A landscape with many valleys, sampled at points; each row gives a point and its height.
A ball rolls from a point to the lowest of its 2 nearest points, and stops where none of them is lower. Distance is the straight distance between rows; heights are no part of it.
q_777: [ 66 121 186 131  99 109  77 114 181 106 114 146 141 104 123  46 140  97
 131 151 105 105 154]  height 553
q_388: [114 165 175 117 134 133 109 156 160 108 183 109 150 167  80 146 124  81
  91 120 114 137 111]  height 579
q_206: [104 154  88 116 159 155 142 128  87 120 155 113 123 132 117 175  83 151
 151 172 117 165 133]  height 415
q_625: [132 145 110 116 101 123 156 115  77 144 148 136 135 145 104 166  96 160
 116 110  94 141 113]  height 665
q_264: [109 146 188 144  96 134 132  99 105 133 120 129 133 133 157  44 165 103
 107  92  96 124 130]  height 603
q_383: [100 141 153 134 140 127 113 120 181 114 167 128 149 107  66 150  89 135
 134 222 107 113 190]  height 508
q_748: [ 84 116 127 105 109  99  95 128 168 150  76 175  84 130  76 111 125 146
 151 115 127  97 126]  height 264
q_225: [200 134 102 120 143 119 136 143 133  82 132 126 124 174 139 148 163 112
 103 110 154 152 166]  height 368
q_815: [149  88 123 128 121  84 103 130 159 135  58 160 101 123 151 109 153 107
 145 102 159  80 157]  height 449
q_947: [129  88  77  91 101 150 148 126  48 140  84 157  74 139  95 108 135 155
 106  67 126 159 113]  height 72
q_737: [175 110 160 185 127 132 137 150 162 135 169  96 170 109 151 186 149 124
 121 110 132 105  89]  height 105
q_162: [ 82 125  79  75 125 128 124 151  65 110 104 144  85 127  79 168  86 133
 157 155 116 184 129]  height 153
q_963: [144 119  69 143 173 115 125 142 117 130 120 102 143 102 194 162 134 140
 182 154 173 137 124]  height 325
q_313: [105 157 173 102  91 115 127 124 137 140 129 166 107 178  61  84 160 112
 102  87 107 104 125]  height 598
q_13: [124 122 100 121 174 103  93 117 193 125 125 143 117 125 117 136 116 119
 141 161 174 104 176]  height 476
q_796: [106 110 144 117 103  68 101 129 122 111  68 134 107 129 117 147  94  93
 171 179  90 125 165]  height 217
q_229: [ 92 157 121 126 143 192 164  90 117 162 151 126  97 120 129  97 116 146
 108 155 119 143 140]  height 551
q_87: [117 117 170 191 115 125 100 125 189 128 175 101 194 102  98 160 101 115
 107 150 112  87 121]  height 560
q_148: [211 110 132 175 126 135 159 144 128 132 175  89 175  99 187 191 151 158
 122 124 130 120  79]  height 92
q_68: [104 149 148 153 126 139 139 132 134 174 167 113 156  96 130 166 102 141
 152 122 106 116  94]  height 209
q_211: [ 80 131 137 145 160 125 105 119 179 157 130 122 134  68 148 112  99 128
 172 184 148 120 161]  height 502
q_409: [112  81  81  93  95 134 151 122  55 130  47 155  68 141  96 118 106 147
 110 105  99 154  95]  height 89
q_449: [145 112 143 149 114 113 114 113 196 136 150 154 150 140  96 115 150 122
 101 114 113  70 155]  height 394
q_898: [105 107 173 157 129  87  78 149 194 134 170 107 205 109 111 156 111 113
 120 152 125 102 109]  height 564
q_769: [133 131 121 156 114 109 143  99 130 131 150 125 158 129 118 156 108 134
 143 165  85  96 170]  height 288
q_318: [ 86 139  79 122 185 194 113 142 152 150 152 120 103 102 136 123 116 118
 143 120 189 159 112]  height 430
q_401: [124 122 133 110 136 141 124 133 106 121  70 126  76 131 175  75 152 103
 127  88 152 165 121]  height 557
q_387: [ 97 173 166 154 130 193 177  94 103 152 176  94 130 132 123 121 108 133
  77 160  87 141 121]  height 578
q_472: [135 122 166 120 101  75 100 137 104  93 102 123 134 137 149 122 138  90
 153 111 112 141 135]  height 277
q_340: [203 116 142 151 145 128 137 176 156 106 172 113 163 134 158 177 177 101
 134  93 157 140  88]  height 373
q_385: [ 99 142 152  95  99 121 127 121 120 115  66 152  71 176  79  83 138  92
 108 119 115 131 152]  height 91
q_186: [103 144 181 136 131 109  85 152 186 121 185 116 179 144  83 152 118  99
 106 137 109 120 112]  height 571
q_708: [102 129 153 125 121  76  85 151 162 143 134 145 159 113 125 134 129 110
 153 109 136 106 105]  height 320
q_491: [ 67 132 168 114 130 122  91 136 129 146  92 133 102  86 154 113  95 112
 176 158 129 146 119]  height 533
q_300: [204  90 117  52 113 120 139 137  46  89  38 115 138 134 136  81 117 172
  90 112 125 170  71]  height 241
q_349: [111 151 136 114 155 175 142  92 132 130 117 128  77 149 135  57 141 100
 100 152 152 142 175]  height 392
q_848: [170 134 184 160  99 139 156 125 117  94 175  89 180 151 135 122 152 102
  68 117  96 133 130]  height 157
q_549: [184 122  76 162 191 153 130 167 160 100 161  99 128 139 164 182 166 123
 126 127 186 137 125]  height 607
q_789: [123 151 127 112 114 143 153 116 115 150 126 147  96 149 100 102 138 126
 115  90 119 128 132]  height 606
q_370: [ 79 113 142 116 115  79 102 142 125 130  60 142 102 100 111 156  92 108
 183 165 107 124 124]  height 197
q_819: [153 126 144 151  99 121 138  92 121 140 119 144 125 140 145  88 148 137
 120 102 104 101 174]  height 622
q_22: [ 97 125  71 133 194 205 117 142 168 156 166 129 102 111  98 153 108 137
 123 129 182 141 115]  height 439
q_887: [110 141 148 127 131 110  99 130 185  90 173 118 162 149  64 154 101 106
 117 190 108 111 177]  height 486
q_766: [140 125  75 153 161 125 137 113 117 135 129 113 128 106 169 168 113 143
 164 165 151 121 163]  height 317
q_536: [140  90  95 113  92  88 124 159  95 154  87 165 108 113 121 164 137 131
 171  67 135 107  87]  height 671
q_178: [130 110 163 138  91  65  86 127 184 128  93 177 129 148 101  89 169 131
 134  87 126  61 137]  height 676
q_974: [ 75 150 169 145 149 142 102 120 136 153 149 109 146  77 178 116 107 113
 163 146 132 147 119]  height 518
q_6: [118 158 147 156 127 138 127 149 126 150 178  90 173 120 119 189 104 131
 132 117 101 139  72]  height 218
q_393: [109 139 120  98 127 140 122 130  77 123 116 124 108 136 131 123 114 114
 145 120 121 169 126]  height 389
q_533: [109 152  99 125 152 160 131 141 121 137 163 124 115 134 100 152 101 123
 139 128 133 155 125]  height 425
q_266: [ 82 138  77 100 151 128 109 165 100 110 140 131 111 124  74 197  88 136
 178 163 131 169 130]  height 172
q_115: [166 131 165 146  84 121 151  90  80 135 114 125 146 123 193  50 173 166
 102  79 104 130 114]  height 614
q_33: [204 100  94 152 139 139 155 164 158 140 171 135 138 130 116 215 161 146
 124  94 156 115  88]  height 234
q_810: [160 114  87 141 162 114 139 109 106 131 114 108 131  96 226 122 138 150
 155 140 166 129 129]  height 332
q_502: [144 127  39 101 168 149 145 123  52  99 136 107 138 130 141 146  91 197
 124 166 136 169 113]  height 262
q_767: [136 168 172 143 141 161 139 157 121  89 179  68 156 172 119 160 147  95
  79 137 109 151 100]  height 219
q_245: [107 149 183 115 103 135 130 121 105 129 132 130 129 148 132  81 143  93
 119 108 105 149 131]  height 595
q_420: [141 115  77 143 139 100 148  86 106 139 101 132 120 111 154 160 101 156
 171 173 130 112 178]  height 307
q_151: [165 118 151 169 106 123 131 128 173 134 172 121 158 145  62 179 130 124
  83 125  95  71 147]  height 450
q_11: [ 70 114  96  81 114 154 139 133  72 135  80 147  58 112  90 139  86 138
 146 157 101 182 117]  height 131
q_170: [175 127 175 172 106 143 153 138 142 126 171 105 169 131 143 137 153 106
  96  96 113 114 108]  height 124
q_706: [105 122 162 181  97 128 124 105 164 138 162 120 193  95 102 138 110 122
 134 156  84  87 139]  height 555
q_713: [127 154 146 110 100 135 136 144 115 141 142 154 121 167  77 116 151 117
 110  65 115 124 104]  height 604
q_806: [ 77  91 113  94 112  62  87 154 152 149  62 173 104 112  85 152 101 128
 173 132 145 114  96]  height 225
q_121: [168 136 157 158 102 146 159 122 153 116 170 114 146 169  83 145 154 105
  67 113 104  95 144]  height 437
q_298: [ 99 138 108 121 141 110 118 147 152 159 149 140 153 106  88 193  81 137
 184 147 139 123 106]  height 193
q_714: [ 54 173 180 104 119 171 167 105 118 144 154 150  94 118  94  88 121 110
 117 192  98 154 155]  height 577
q_462: [173 128 115 127 156 126 110 188 156  97 167 118 142 148 154 166 167 104
 148  89 179 154  94]  height 369
q_448: [181  91  93  99 118  78 133 124  57 120  66 121 131 110 194 133 119 161
 143 132 125 148 102]  height 206
q_251: [128 148 158 148 106 145 145 110 147 128 165 139 141 161  90  95 145 111
  85 117  91  91 155]  height 420
q_725: [ 88 164 129 100 139 174 138 135 131 154 170 136 110 135  76 145 110 115
 112 119 122 152 102]  height 434
q_700: [177 112  94 143 129 126 156 118  95 173 143 123 147 100 194 158 133 168
 149 109 139 124  99]  height 73
q_804: [187 129 141 132 123 123 127 160 165 123 152 131 145 139 139 149 163 104
 125  75 143 117 119]  height 378
q_234: [169 119 118 121 130 134 146  97  77 141  87 132 112 106 212  71 147 158
 119  98 133 141 123]  height 478
q_5: [187 114  72 130 133 172 181 100 111 157 123 144 101 127 156  91 159 181
  92  75 159 129 119]  height 466
q_433: [156 126 116 110 139 110 109 169 119 109 134 125 141 136 163 157 149 100
 155  88 169 151 113]  height 375
q_740: [ 67 122 128 101 135 126  86 124 193 153  96 183  74 130  86  84 139 147
 134 116 155 104 124]  height 287
q_608: [145 140 183 159 100 125 143 115 112 131 125 131 144 128 180  51 188 127
 125  56 120 117 109]  height 609
q_664: [146 110  66 112 133 143 139 136  86 139 128 143 106 119 130 156 120 146
 142  92 152 158 112]  height 40
q_577: [ 78 137 176 113 135 113  76 126 187 109 132 127 129 117 129  79 115  93
 134 165 136 130 164]  height 531
q_899: [148  98  97  96  90 121 133 165  85 141  96 170 100 128 112 143 151 138
 146  40 138 140  84]  height 672
q_921: [142 142 145 120 137 146 149  87  96 109 121 112 118 138 167  59 133 118
  89 150 119 150 166]  height 513
q_527: [118 145 133 172 134 121 134 106 101 128 154  94 178  90 173 146 100 133
 151 167 101 136 140]  height 343
q_601: [ 72 132 172 159 109 140 118 105 178 144 161 129 176  84  93 114  98 127
 140 183  92 109 154]  height 546
q_546: [ 80  82  95 107  96 142 127 150 115 140  41 169  47 129  63 113 120 116
 140  98 110 144  97]  height 127
q_163: [155 124 146  60  94 107 163 117  41  85  69 121 126 182 115  92 124 130
  71 105 115 180 108]  height 281
q_574: [ 98 105 136 108 101  64 102 133 153 156  87 155 123 102 117 155  99 137
 182 149 135  90 128]  height 214
q_980: [168 121 105 149 131 160 168  91 113 164 112 138 106 105 201  78 158 167
 119  83 148 118 118]  height 471
q_328: [ 85 137  81 127 148 109 117 159 115 140 142 122 147 111 104 205  87 145
 202 161 150 147 111]  height 184
q_63: [120 159 181 123 118 121 111 141 132 115 164 119 155 158 116 107 135  78
 105  97 105 135 122]  height 588
q_453: [140 104  78 133 183 120 107 127 194 152 127 133 118 112 148 144 130 122
 149 153 197  81 160]  height 467
q_741: [ 97 146 118 162 165 165 133 108 164 161 148 111 130  84 134 143  99 141
 156 176 137 120 155]  height 492
q_77: [ 84 126 137  93 108 121 112 145 118 121  60 158  61 146  86 113 112  96
 136 131 112 149 127]  height 146
q_965: [159 146 117  82 140 140 141 138  97  79 112 121 107 188 117 106 157  79
  90 102 174 177 161]  height 554
q_123: [ 78 148 165 137 146 176 139  93 174 139 161 135 103 127 106  64 140 101
  97 167 123 112 163]  height 494
q_292: [185 140 120 124 173 175 151 141 104  82 154  90 141 162 188 107 156 137
  77 111 170 183 111]  height 581
q_12: [195 104 103  94 124  83 131 142  73  88 101 117 140 135 178 150 145 146
 147 121 140 158 111]  height 195
q_641: [147 129 142 141 118 106 120 119 187 113 171 131 157 158  63 176 108 118
 101 160 105  78 178]  height 463
q_195: [170 113  96 145 170 104 108 126 179 132 136 119 138 117 182 141 154 110
 152 141 180  94 165]  height 462
q_263: [107 125 137 111 125  81  99 131 146 118 117 145 122 133 104 154 101 109
 166 158 115 121 163]  height 238
q_579: [113 145 159 174 157 151 109 132 164 111 179  74 164 117 133 148 123  98
 121 171 112 128 149]  height 312
q_252: [162 143 115 110 163 168 131 158 106  95 152 107 132 155 161 114 153 113
 103  79 176 189 106]  height 575
q_555: [105  89  92 119  91  75 125 141 121 179  77 172 119  99  99 161 125 157
 184  98 144  83  95]  height 670
q_107: [101 141 118 138 134 120 121 139 137 169 142 138 136  97 122 160 100 137
 162 117 139 122 103]  height 202
q_481: [155 140  98 101 144 145 149 116  63 108 135 123 128 144 151 112 114 152
 100 126 129 172 120]  height 547
q_468: [153 129 142 131  94  82 116 129 173 142 109 187 125 151  84 116 172 151
 131  66 133  68 128]  height 675
q_415: [ 91 133 142 181 155 161 127 129 189 185 155  99 152  79 115 156  77 155
 149 172 143 107 112]  height 483
q_109: [137 121  74 119 134 126 150  88  80 141 104 145  97 120 137 142  91 178
 159 169 118 136 166]  height 295
q_853: [ 58 132 170 130 130 128 126 128 193 133 173 148 163  95  61 125  85 148
 121 209 100 116 167]  height 528
q_230: [215  99  93 154 131 120 173 145 122 161 157 116 162  92 203 179 167 164
 141 112 157 127  82]  height 81
q_474: [175 119  72 125 180 153 131 152 121 108 139 113 128 136 179 151 161 128
 127 104 191 161 120]  height 610
q_202: [163 110 168 139  93  92 116 135 144 124  99 148 128 125 171  85 184 108
 140  58 135 103 124]  height 341
q_935: [131 118 114  96  85 105 121 173 117 147 119 175 110 144  74 154 152 133
 142  35 131 127  84]  height 673
q_513: [103 120 174 110 117  80  79 156 162 140 113 156 143 130 136 106 157 108
 139  71 142 104  82]  height 327
q_238: [132 148 150 159  98 145 167  72 112 137 137 130 143 131 129  67 157 138
  94 123  85  99 166]  height 628
q_825: [ 75 111 127 113 147 130 102 140 109 129  70 114  87  95 180 111 107 101
 171 139 149 167 106]  height 541
q_430: [189 122 110 163 125 127 153 156 128 134 167 115 160 125 125 223 134 152
 129  97 127 118  81]  height 229
q_348: [213 106  79 122 153 121 144 184 111  58 159 108 159 157 179 184 173 164
 151 134 168 162 101]  height 213
q_722: [130 126  50 121 178 165 122 137 176 146 154 145 102 131  86 166 120 129
 121 125 178 124 143]  height 448
q_889: [131 133  50 100 171 130 131 156  58  66 139 105 155 161 143 172 105 174
 149 173 141 173 117]  height 245
q_18: [127 144 138 186 145 172 143 125 115 117 168  57 152 129 115 199  96 146
 102 173  98 120 124]  height 305
q_342: [105  98 147 118  87  75 108 137 122 101  37 143  84 149 107 119 110  86
 150 141  71 122 139]  height 239
q_754: [ 70 160 162 119 131 144 109 125 109 147 128 116 123 106 162 107  98 115
 161 138 109 165 107]  height 525
q_233: [141 122 111 103  99 139 142 139 100 132  79 177  80 158  96  93 169 130
 112  37 153 135 118]  height 162
q_422: [ 66 148 153 106 180 125  61 150 189 122 137 112 130 110 149 114 111  97
 164 157 165 150 126]  height 388
q_267: [194 108  72 116 120 127 169 133  91 146 143 141 130 119 174 144 146 171
 128  86 149 144  89]  height 62
q_425: [116 115 136 181 128 116 136 106 195 182 147 140 164  96 100 143 111 148
 147 150 123  67 139]  height 314
q_75: [ 95 143 139 130 162 102  86 151 159 125 128 110 151 103 168 130 120  98
 173 155 153 137 132]  height 374
q_239: [114 133 160 141  95 123 137  85  72 126  96 119 131 112 178  61 124 135
 123 148  79 129 136]  height 350
q_414: [147 153 119 122 134 179 192 112  83 131 180 101 127 181  82 158 115 139
  51 144 113 150 100]  height 576
q_834: [106 141 129 132 125 117 127 107 131 154 129 142 117 104 134 137 107 131
 168 140 115 121 137]  height 215
q_97: [182 112 118  42 112 125 161 124  43  86  45 117 124 152 101  68 124 159
  59 123 129 167  99]  height 261
q_883: [ 89 160 102  99 138 149 132 129  65 120 136 114 107 135 147 128  87 135
 139 163 124 182 125]  height 401
q_428: [ 76 145 139 104 145 152 106 137 180 158 136 153  97 130  89  90 124 133
 123 123 145 118 122]  height 315
q_176: [115 134 139 102  90 113 126 139 125 112  63 170  76 188  47  82 165 108
 105  83 124 111 132]  height 140
q_458: [107 146 166 117 135 134 105 139 136 150 124 132 119 115 164  95 140  99
 135  64 139 140  85]  height 566
q_624: [ 63 163 166  92 100 140 153 113 105 131 116 156  93 118  83 106 115 124
 138 188  77 129 159]  height 569
q_16: [125 106 171 130 105  78  88 153 159 134  75 156 115 123 138  86 172 102
 145  68 129  95 100]  height 333
q_95: [119 110  81 126 124 112 137 130 127 178 105 164 109 102 107 158 118 159
 164  87 150  91 112]  height 669
q_305: [123 150 139 179 153 163 150 118 115 130 169  75 159 115 156 166  99 142
 133 182 107 143 131]  height 326
q_888: [150  90  58  87 118 146 143 137  56 116  98 139  98 136 104 124 125 143
 114  89 150 175 119]  height 57
q_412: [190  94 132  88 105  88 135 127  51 101  52 116 137 124 181  94 115 165
 113 117 112 161  79]  height 222
q_213: [138 119 129 124 101  78 129 112  71 126 100 115 154 117 168 158  95 140
 168 157  93 141 136]  height 258
q_857: [111 131 143 126 118 125 110 128 107 146  78 139  92 116 168  86 154 114
 144  79 141 134  97]  height 562
q_445: [134 137 110 130 136 143 140 108 153 148 138 149 103 142  94 127 124 132
 124 115 126 100 154]  height 611
q_240: [161 124 134 130 171 127  91 191 200 113 177 113 159 134 144 168 158 105
 121  97 184 127  74]  height 362
q_712: [198 114  65 143 172 140 152 112 108 124 135 105 135 120 202 133 139 172
 117 145 162 136 139]  height 344
q_976: [ 97 115 111  87 100 148 126 145 100 137  73 164  63 143  76  92 139 119
 126  61 130 144 104]  height 147
q_805: [115 130 150 155 104 125 139  86  85 146 137 110 164  91 179  98 104 139
 148 158  82 130 146]  height 359
q_166: [114 150 162 170 145 169 132 143 132  88 183  59 144 155  99 188 121 113
  81 175 108 133 124]  height 268
q_343: [ 89 134 168 137 110 104  96 134 162 134 154 129 170 108 119 116 109 111
 151 136 115 110 128]  height 310
q_944: [120 160 134 101  91 130 170  97  56 131 148 136 131 151 108 128  96 153
 104 138  78 149 124]  height 662
q_505: [136 124 130  93  95  93 110 145 152 125  90 171  97 168  66 112 149 107
 119  75 130 102 134]  height 165
q_996: [157 148  76  97 145 175 183 118  64 108 169  98 143 172  88 168  99 174
  70 153 109 157 102]  height 565
q_562: [171 147 102 144 179 168 145 133 111  81 149  80 135 157 171 128 141 131
  90 157 145 160 135]  height 591
q_868: [155 143 128 152 114 133 158 140 100 148 176 111 163 129 126 202 109 156
 127 100  94 136  76]  height 224
q_299: [148 137  76 121 172 118 119 177  83  65 137  96 171 163 170 187 138 158
 180 161 148 160 106]  height 230
q_486: [221 121 102 138 148 127 158 129 128  82 141 105 137 160 168 150 162 147
 101 128 148 147 157]  height 360
q_971: [118 104 150 201 151 154 116 117 194 169 158  87 162  85 118 163  98 140
 126 163 139  79 122]  height 477
q_329: [137 135 143 164  85 111 142  95  86 152 117 140 133 116 163  74 155 156
 129  97  84 101 129]  height 618
q_347: [107 143 136 101 154 131  95 148 184 130 154 133 120 138 109 122 117 101
 119 112 155 126 124]  height 338
q_475: [ 83 107 121  68 109  90  83 154 152 128  86 186  88 142  57 143  99 118
 142 121 138 120 121]  height 243
q_822: [104 130 152 172 147 125 107 142 178 107 167  84 183 108 111 178  94 116
 153 200 117 117 154]  height 286
q_403: [162 129 133 120  90 103 130 154 151 157 134 185 125 145  81 147 167 149
 137  36 129  91  93]  height 674
q_675: [129 127 111  99 130 112 106 153 103 113  96 139 105 133 150 140 123 112
 150 111 143 154 111]  height 379
q_306: [182 112  75 132 160 144 136 145 152 137 138 139 112 115 179 136 167 122
 131  83 191 136 121]  height 612
q_189: [ 84 167 135 131 145 186 173 109 121 162 164 113 117 118 110 141  96 139
 118 164 106 153 122]  height 563
q_890: [128 152 158 150 132 187 189 105 103 125 176  86 134 164 100 138 120 116
  52 157 102 128 114]  height 590
q_646: [152 153  86  75 148 158 160 109  43  99 142 105 134 159 111 124  95 170
  85 158 123 176 115]  height 556
q_652: [ 96 144 166 146  72 125 142  77 117 125 116 151 132 136 103  63 155 127
 114 148  70  96 166]  height 637
q_134: [137  93 131 124 134  77  86 121 197 134  95 166 127 120 132  95 143 122
 137 127 153  71 164]  height 442
q_432: [147 155 145 104 135 137 132 127 114 101 136 117 125 163 143 105 143  86
  97 119 141 165 148]  height 543
q_380: [114 111 137 160 113 108 102  93 217 126 137 153 152 126  88  82 154 147
  99 142 120  49 176]  height 411
q_933: [151 125 139 132 125 106 115 142 192 148 141 147 139 136 122 114 160 120
 132  92 143  84 130]  height 384
q_956: [127 112 167 208  93 171 128  96 158 110 167  89 188  89 144 108 147  96
  88 127 100  85 132]  height 370
q_8: [ 98 135 138 120 162 137  97 111 185 126 133 136 101 117 134  77 121 101
 139 172 151 117 188]  height 509
q_758: [104 166 154 101  93 135 181  84  61 149 133 149 111 164  90  94 130 145
  94 132  80 138 118]  height 657
q_873: [116  90 154 197  99 118 124 104 220 157 157 132 183 108  68 160 108 165
  99 143 112  48 125]  height 464
q_654: [112 108 111 112 144 140 105 138  87 108  56  98  85 112 193  83 127 104
 141 117 159 186 108]  height 549
q_847: [150 135 117 147 105  92 147  93  85 134 136 125 153 125 146 154 100 151
 145 156  84 124 156]  height 271
q_44: [ 69 161 172 121 134 171 156 109 153 127 169 129 109 125  86  97 113 102
 100 211 103 130 176]  height 544
q_800: [106  94 136 144 114  91  77 101 211 123 120 153 148 113 120  77 149 119
 125 143 134  60 182]  height 429
q_330: [112 133 137 132 150  96  86 141 173 111 140 121 165 118 115 164 101 106
 171 189 127 113 166]  height 263
q_352: [139 113 148 168 103 109 133 112 188 163 159 143 169 136  64 184 117 155
 112 126  97  58 145]  height 457
q_791: [ 63 148 171 104  87 112 133 121 125 145 105 170  93 112  64 121 102 145
 147 160  75 120 143]  height 559
q_895: [127 127  55 106 161 142 149  99  72 129 124 113 114 112 152 145  88 181
 143 172 133 154 146]  height 280
q_135: [103 151 163 122  80 127 167  70  68 125  99 147 105 157 103  65 141 134
  93 158  77 124 159]  height 649
q_476: [129 135 177 160  88 129 130 108 141 109 151 128 166 148 109  70 169 105
  93 100  87  80 152]  height 404
q_488: [119 102 130 141 102  88 121 114 114 135  83 139 110 109 153 127 116 119
 168 137 109 114 144]  height 231
q_856: [ 92 148 136 104 141 159 121 113 160 144 112 157  72 133 109  74 134 115
 119 126 150 123 165]  height 345
q_322: [141  69  19 101 154 135 131 151  46 144 121 134 121  97 139 163 133 154
 162 111 171 162  99]  height 61
q_88: [ 84 136 152 116 127 110 109 127 185 151 150 159 135 109  67 141  91 151
 146 169 107 107 146]  height 545
q_494: [120 128 174 189 131 171 119 117 157  93 176  72 177 107 143 128 136  76
  86 155 106 114 149]  height 342
q_112: [107 132 172 126  83 119 133  98  67 127  58 130  97 128 145  68 125 140
 122 121  67 136 118]  height 324
q_200: [189 141 159 129 126 138 161 139 103  76 169  72 178 169 152 140 153 121
  69 134 111 164 114]  height 200
q_54: [224 110  79 101 132  98 152 154  99  75 133 122 148 157 164 176 167 155
 135 118 151 164 118]  height 205
q_235: [132 139 126 114 118 133 135 112 107 107  94 132  96 153 145  97 133 105
 111 133 130 143 175]  height 532
q_371: [ 95 141 183 122  93  99  98 128 121 124 110 130 141 111 133 109 119 100
 154 125  96 120 133]  height 294
q_578: [109 146 105 118 189 135  98 123 177 113 135 119 100 133 141 121 129 105
 140 161 181 127 176]  height 489
q_311: [139  85 154 206 120 141 111 105 209 158 153 103 171  84  94 163 123 151
  96 156 138  48 136]  height 470
q_760: [163 106 118 135 154 106 115 119 169 125  99 133 111 111 178 103 158 102
 144 113 174 104 163]  height 455
q_936: [141 151 143 111 137 153 121 154 118 121 135 114 122 129 156 111 141  99
 121  69 150 168  79]  height 570
q_366: [ 76 136 115  86 182 139  68 156 176 125 117 133  94 117 129 108 118  95
 146 136 182 154 127]  height 407
q_375: [147 101 144 125  91  61 122 119  75 123  65 124 129 119 175 117 120 128
 152 132 102 122 126]  height 244
q_103: [ 76 117  91  98 188 148  76 163 171 147 139 130 104  95 135 127 119 113
 149 117 199 140  99]  height 419
q_376: [202 112 106 176 175 173 146 151 155  84 155  82 126 150 159 201 164 140
  94 138 161 122 127]  height 605
q_216: [218 111  85 133 147 108 155 109 109  92 131 109 151 138 192 141 142 174
 119 150 141 127 153]  height 352
q_598: [142 133  93 134  98 131 168 120 104 169 149 157 132 130 112 166 115 169
 135  84 106 111 116]  height 667
q_930: [112 133 176 187  85 156 138  97 145 128 162 116 175 111 136  69 163 111
  96 101  76  83 120]  height 390
q_859: [135 118 162 105  91  82 114 132  91  89  59 127 110 155 136 123 125  83
 132 135  94 148 148]  height 260
q_851: [185 130 115 167 186 186 146 140 133  63 157  60 133 173 146 165 150 130
  71 166 157 135 140]  height 599
q_629: [176 129  91 149 164 113 131 176 111  78 149  98 167 146 176 197 155 137
 168 139 156 138 109]  height 221
q_878: [157 125 134 122 138 133 136  94  83 114  85 109 121 125 200  53 136 129
 103 128 137 154 128]  height 491
q_192: [140 111 121 159 113  97 129 107 165 147 134 145 150 113 125 144 129 130
 151 142 120  81 164]  height 303
q_10: [123 125  92 128 105 136 155 108 100 175 112 174  91 119 118 130 138 171
 145  75 123  95 114]  height 668
q_539: [109 152 131 137 172 188 140  95 160 125 153 110 101 123 135  80 129  99
  98 180 137 125 188]  height 447
q_703: [ 64 137 207 109 102 109  79 131 164 109  83 151 102 132  99  42 149 104
 120 136 106 114 125]  height 574
q_734: [ 74 123 158 180 156 148 113 114 168 161 142 102 172  67 159 109 101 127
 171 178 133 121 132]  height 510
q_45: [115 157 121 110 139 171 162  98  85 140 135 116 103 149 143  96 120 136
 100 138 130 167 128]  height 536
q_439: [168 117  44 138 158 165 155 120 150 150 148 145  95 128 116 170 128 152
 125 108 162 112 144]  height 456
q_51: [ 81 106 123 109 114 107 120 151 112 113  54 138  67 123 121 138  94 103
 157 163 107 158 127]  height 176
q_861: [ 77  92  87 100  94 141 135 141  79 146  55 159  45 112  93 132  99 137
 150 123  97 155 104]  height 109
q_406: [174 118  52 120 151 173 167 111 107 150 134 145  98 128 137 128 134 165
  98 102 157 140 140]  height 461
q_880: [ 63 135 156 110  95 103 123 131 151 165 117 167 111  96  62 151  82 153
 173 170  98 119 147]  height 552
q_32: [143 133 142 138 147 108  97 138 132 109 130 107 147 121 199 119 142  90
 156 125 157 138 133]  height 361
q_69: [ 75 139 186 102  97  98  89 131 169 122 109 153 113 158  63  63 152 125
 105 112 106  98 121]  height 589
q_764: [165 119 162 141 114  89 109 141 142 110 124 133 155 110 189 102 169  88
 146  93 142 114 148]  height 349
q_721: [169 165 154 118 138 153 154 152  95  86 169  86 152 186 126 138 142  95
  69 119 128 172 113]  height 232
q_862: [137 140 143 128 163 119  95 160 195 126 170 110 149 128 127 146 131 101
 123 108 162 117 113]  height 353
q_707: [134 128 162  96  84 108 151 109  54 113  62 128 106 170 127  82 122 128
  96 120  89 158 125]  height 301
q_194: [177  87  45 115 145 144 151 148  70 148 138 130 140  94 174 154 138 172
 144  97 171 166  90]  height 53

Call two points neighbours if one is among the 2 nearest of the other. Go from one point of each pair to the other, from neighbour to neighbour, staying as low as possible. Name the highest point that can't be avoided.
q_462 / q_12 => q_340
q_194 / q_767 => q_721
q_45 / q_151 => q_189
q_107 / q_12 => q_805

Two balls start at each pair of points below. Name the first point that both come to, or write never.
q_764 / q_264 => never
q_238 / q_235 => never
q_432 / q_349 => q_370

Where does a ball stop that starts at each point below?
q_965 => q_12
q_714 => q_385
q_474 => q_151
q_178 => q_385
q_713 => q_462
q_318 => q_385
q_758 => q_151
q_862 => q_385
q_654 => q_151
